Each row is a point on a landscape with many peaks, with its height.
A climber steps from a point to whichever of its 2 nearest points has the largest rise for the distance, and stops where none of them is higher. Distance is the straight distance between rows; heights are no part of it.
j_595 h=47: [119 106 146 149 175 113 133 121 149 155  85 146 112  90  85 138  81 147
 107 125  73 118]
j_489 h=158: [ 93 104 115 104 143 154 108 129  95  39 130 157 144 116 161  92 151 135
 138 118 139 153]
j_52 h=537: [139 145 146 152 103 115 144 139 133 125 127 113 137 122 142 114 104 136
 128 173 134 114]
j_274 h=568: [147 105 127  94 144 140 123 153 148 116 101 134 119 132 101 140 106 123
 138 129 136 139]
j_725 h=355: [103 197 112 106 166 178 110  91  49  87 160 124 192 166 122 135 113 100
 155 148 176 130]
j_673 h=641: [118 172 114 146 140 140  99 102  45 140 144 117 166 142 164 101 172  96
 164 121 193 112]
j_434 h=517: [148 161 134 166 119 101 149 129 148 190 109 122 124 115 108 150  94 148
 108 148 107 125]
j_202 h=58: [108 156 112 111  98 162 107 129  77  53 160 109 158 153 168  83 186 104
 146 146 174 131]
j_688 h=402: [142 118 194 155  86 105 155 131 150 111 135  79  94 135 150 107  85 132
  97 142  83  79]
j_55 h=462: [147 121 106 179 178  91  93 142  78 138 110 150 130 116 169 119 127 129
 176  53 131 170]
j_392 h=126: [130 133 116  93  87 159 113 135 115  85 143 114 128 147 147 106 167 120
 128 150 181 128]
j_139 h=306: [137 104 155 133 116  94  90 123  97 159  96  71  67 149 125 115 129 128
 118  58 154 128]
j_981 h=229: [179 137 167 154 107  90 131 130 197 150 129  97  58 126 105 137  82 121
 105  79  76 129]
j_778 h=29: [108  81 156 154 149 107 112 130 110  61 103 131 108 101 161  76  95 153
 121 109  81 137]
j_530 h=697: [110 162 137 163 131 114 115 135  45 116 120  87 159 136 171  74 148 112
 169 133 175 122]
j_969 h=199: [100 106 122 112 109 148 123 114 138  64 143 159 128 103 160  96 158 144
 117 146 135 122]
j_881 h=368: [112 179 130 163  83 112 129 104 113 170 138  91 134 120 138  91 178 116
 134 165 168 104]
j_480 h=498: [163 177  96  89 142 168 127 138 117 132 141 131 168 166  99 170 108 105
 149 156 166 156]
j_952 h=447: [159 164  94 187  89  88 112 144 122 153 162 125 124 126 189 116 190 123
 173  99 145 171]
j_991 h=150: [115  86 119  89 135 140 196 140 198 183 145 170 132 120  72 188 133 123
 104 142  68 101]
j_560 h=267: [169 118 135 131 114 103 125 150 190 140 112 123  78 125 103 138 109 132
 127 105 114 137]
j_261 h=121: [105  88 200 101  99 113 137 114 142 133 112  65  62 146 103 120 114 144
  66  83  93  92]
j_103 h=205: [177 120 178 139 113 102 167 143 222 147 144 102  68 135 107 165  72 110
  99  98  55  93]
j_376 h=395: [108  72 131  83 121 137 106 130 140 104  98 124  79 129 108 114 156 136
 109  90 147 126]
j_443 h=567: [167 164 113 183 129  91 126 138 163 145 112 153 114  98 131 135 100 143
 128 126 109 147]
j_629 h=76: [100  92 155  89  89 119 190 131 116 206 137  79 120 161  96 143 129 152
  91 138  94 110]
j_37 h=552: [135 135 107 148 143 120 128 120 197 126 120 197 110  72 111 137 132 142
 118 126 100 136]
j_758 h=185: [ 90 136 125 115 119 145 119  79 111 162 129 126 131 112 120 125 160 141
 100 156 158 107]
j_613 h=619: [157 157 136 197  98  85 142 136 177 114 144 149 119  93 162 109 103 146
 127 146  89 130]
j_782 h=405: [120 145 128 148 156 122 124 116  92 166  99 122 149 111 122 132 102 141
 127 152 144 129]
j_361 h=59: [115 100 157 120 143 111 157 122 165 183 110 127 103 117  79 153  97 147
  97 121  72 111]
j_145 h=359: [130 144 102  63 132 202 113 113 140  63 169 156 161 165 108 149 128 109
 124 168 140 122]
j_653 h=297: [131 101  98 130 137 112  90 131 141 125 125 157  90 112 138 118 178 127
 151  63 140 169]
j_565 h=386: [143 123 150  92  91 149 197 177 131 105 149 100 174 174 137 153  96 116
 132 200 131  96]
j_342 h=23: [ 90 179 100 133 134 163  96  94  61  53 183 135 186 146 172  88 169 100
 160 141 157 134]
j_424 h=643: [141 154 108 142 116 128 116 127 132 115 137 146 137 115 148 115 137 129
 142 146 156 145]
j_288 h=441: [150 124  95 159 195 103  86 141 115 140  87 166 116  99 118 132 120 123
 162  65 127 164]
j_609 h=480: [159 193  81 192 124 110 104 121  93 166 152 157 154 118 176 128 178 112
 166  99 168 148]
j_736 h=192: [ 85 130 165 116  83 117 145 104 113 186 124  70 110 134 113 119 153 150
  94 144 144  96]
j_792 h=451: [137 143 179 158  70 100 170 136 155 149 141  78 118 135 134 118 107 133
 111 173 108  82]
j_493 h=500: [139 164  69 178 128 130  97 111  95 144 185 173 169 122 202 136 214 112
 172  90 131 168]
j_266 h=659: [151 122 118 132 150 133 149 147 202 115 117 187 132  95 105 156 100 129
 126 153 100 121]
j_351 h=476: [161 150  81  96 117 163 113 116 189 134 148 169 117 125 101 158 159 112
 122 142 149 140]
j_3 h=236: [115  78 140 127 102 120 123 142 147  56 130 139  97 114 166  88 150 152
 122 112 107 136]
j_344 h=459: [138 173 107 152 133 126 152 120 115 198 118 131 172 121 108 163 106 135
 115 176 129 132]
j_631 h=630: [167 152  77  94 147 162  96 132 144 129 131 157 127 141 105 156 143 105
 145 124 170 155]
j_366 h=769: [127 134 144 162 100 101 113 141  90 111 121  86 120 128 168  75 137 133
 144 131 146 129]
j_805 h=564: [121 147 107 138 116 129  97  93  93 166 146 129 116 125 157 113 195 119
 138 101 191 124]
j_209 h=342: [122  88 116 111 162 122  91 127 148 137  94 145  82 105  89 126 149 125
 132  79 137 142]
j_406 h=190: [143  94 168 114 123 107 179 156 243 150 146 133  76 133  95 181 103 118
 108 104  56  77]
j_993 h=225: [134 208  94 149 145 154 125 104 113 102 157 160 199 124 126 143 106 114
 140 177 147 140]
j_764 h=465: [134 146  92 174 189 109 105 132 124 114 102 187 142  80 139 125 111 139
 152 103 114 167]
j_995 h=68: [102  76 171 102 118 113 180 124 137 193 127  84 100 148  84 148  99 148
  83 111  58 103]
j_199 h=91: [ 86  79 144  63 106 148 166 119 126 174 121 104 114 143  88 148 150 149
  85 137 114 108]
j_313 h=557: [134 150  85 122 130 153  90 113 107  96 165 157 143 132 164 115 171 115
 153 120 164 157]
j_2 h=499: [165  89 136  88 155 140 157 186 160 123 100 128 134 149  81 163  78 114
 145 142 100 130]
j_708 h=494: [127 135  98 176 145 108 116 121 162 107 130 197 129  71 151 115 133 151
 132 124 100 158]
j_564 h=375: [122  83 182 126 128 121 155 134 146 107 108 108 104 127 129 124  78 143
  94 140  79  84]
j_264 h=298: [134 215 107 180 123 125 135 127 108  95 158 135 201 118 152 106 121 105
 165 182 158 141]
j_377 h=159: [ 85 127 159 109 112 105 122  95 127 200 114  89  86 127 101 131 152 156
 101  92 151 113]
j_311 h=138: [ 96 112 178 104  98  97 114 102 155 159 115  80  60 136  99 119 143 155
  89  65 127 111]
j_918 h=331: [127  95 172 147 105 100  99 124  95 109 104  64  71 140 143  84 112 135
  99  76 115 128]
j_290 h=354: [122  90 177 132 121 116 126 134 101  99  96  83  98 134 136  95  92 145
  99 124 109 106]
j_478 h=136: [ 79 101 140 111 154 134 121  84 123 156 102 142 110  97 107 127 138 153
 100 128 132 113]
j_714 h=605: [112 161  93 153 149 144  85  74  63 152 157 160 156 117 169 112 188 111
 146 105 174 117]
j_38 h=89: [118 131 108  92 137 178 149 101 146 119 148 168 178 128 106 160 118 123
 103 190 121 114]
j_936 h=330: [ 95 159 133 102 156 161 160 125  54 123 131 105 212 153 111 143  83 122
 140 184 143 138]
j_922 h=36: [114  93 153 157 170 104 108 115 127 109  90 138 101  92 124  99  84 148
 114 109  81 127]
j_558 h=95: [ 92  94 126  94 175 162 125 107 119 113 100 157 147 105 100 133 115 136
 112 150 120 121]
j_5 h=442: [148 109 153 106 131 138 190 179 135 104 127 117 168 159 126 157  55 124
 139 178 106 110]
j_596 h=174: [140  78 138 104 146 126 184 170 225 153 133 157 104 119  68 190 117 109
 121 130  59  88]
j_466 h=258: [ 93 152 141 138  98 130 148  96 103 182 131  92 155 123 118 119 151 131
 111 185 149  99]
j_481 h=285: [150  90 124 121 153 104  81 141  98 151  83 105  85 148 117 128 132 111
 148  48 170 146]
j_869 h=102: [ 80 120 154 132 135 100 115  85 165 160 115 144  79  83 108 117 143 166
  98  89 110 119]
j_724 h=519: [153 190  66 153 132 143  95 121 101 100 185 167 169 138 180 133 173 102
 177 109 153 176]
j_53 h=449: [ 92  77 146 120 109 103  92 116 119 112 109 106  62 127 137  93 170 150
 105  54 135 134]
j_727 h=316: [138  89 156  78  75 151 182 169 146 119 130  92 123 171 128 148 124 127
 103 168 131  90]
j_278 h=234: [130 115 113  56 109 188 128 126 136  97 142 132 135 157 111 141 148 115
 113 162 159 120]
j_454 h=483: [132 168  92  95 136 175  97 112 115  65 166 151 161 149 136 126 134 110
 146 145 163 145]
j_971 h=502: [ 99 110 133 123 109 117  99 107 104 140 119 114  88 121 144 102 178 142
 117  93 173 126]
j_197 h=369: [104 154 139 130 163 138 127 123  43 139 103  98 175 138 132 122  98 128
 146 152 168 130]
j_148 h=693: [158 152 120 175 125 111 159 143 197 105 135 186 147  88 143 143  88 137
 121 167 100 118]
j_954 h=337: [174 144 104 118 106 126 127 148 195 154 125 147  94 121 101 154 140 125
 131 125 145 145]
j_616 h=412: [128 188  91  89 159 184 111  99  81 130 165 126 192 180  98 167 113 104
 135 164 153 138]
j_426 h=270: [160 105 126 137 184 104  87 152 103 147  72 114 101 135 101 131  91 113
 151  69 134 155]
j_802 h=469: [159 138 156 153 117 113 168 167 157  93 129 124 150 132 150 129  61 131
 140 178 112 107]
j_163 h=652: [148 126 115 126 161 119 105 159 114  92 103 140 129 129 133 118 103 125
 164 105 147 164]
j_277 h=709: [159 122 137 149 123 100 102 155 103 111 109  95 104 141 152 100 101 130
 150 100 144 154]
j_253 h=157: [132 182  91 115 144 179 140  96 128 116 169 165 211 143  99 171 101 112
 114 196 123 128]
j_528 h=396: [133 190 135 175 100 111 143 145 107 107 136  95 179 130 151  83 123 106
 163 191 157 121]
j_123 h=475: [123  92 124 189 150  86  93 138  72 134 128 123 129 126 204 115 160 141
 171  53  97 179]
j_997 h=107: [110  92  97  74 141 177 181 113 162 155 160 178 167 129  84 180 131 119
  99 174  83 107]
j_162 h=276: [143  75 134  52  94 156 167 166 157 145 123 101 110 174  89 166 134 121
 110 141 132 116]
j_61 h=264: [120  82 118 134 105 112 100 147 126  89 134 127  99 127 178  98 179 145
 145  82 121 173]
j_672 h=468: [161  75 150  92 146 133 193 201 145 122 118 108 145 175 105 173  54 112
 138 146  69 111]
j_207 h=608: [131 192 125 162  80 126 153 125 126 149 143  91 174 132 129 103 149 101
 143 208 158 105]
j_187 h=118: [100 100 112  99 182 156 101 120 122  68 109 175 137  99 122 112 130 129
 138 118 131 147]
j_465 h=108: [106  67 172  80 103 133 155 139 118 142  97  76  91 160  95 134 124 145
  80 118 111  99]
j_602 h=487: [121 119  94 178 153 112 100 124  86 141 150 168 153 111 202 132 191 134
 176  71 115 177]

For each start below, name the point where the climber stops.
j_991 => j_631
j_197 => j_148
j_162 => j_366
j_426 => j_148
j_778 => j_366
j_187 => j_366

Call two points neighbours if one is among the 2 nearest of the other. Go from one point of each pair to the other, from neighbour to neighbour, staying as high as possible. Name the lowest point that can't be avoided.
j_424 and j_207 => j_558
j_424 and j_366 => j_5
j_631 and j_424 => j_725
j_148 and j_313 => j_288
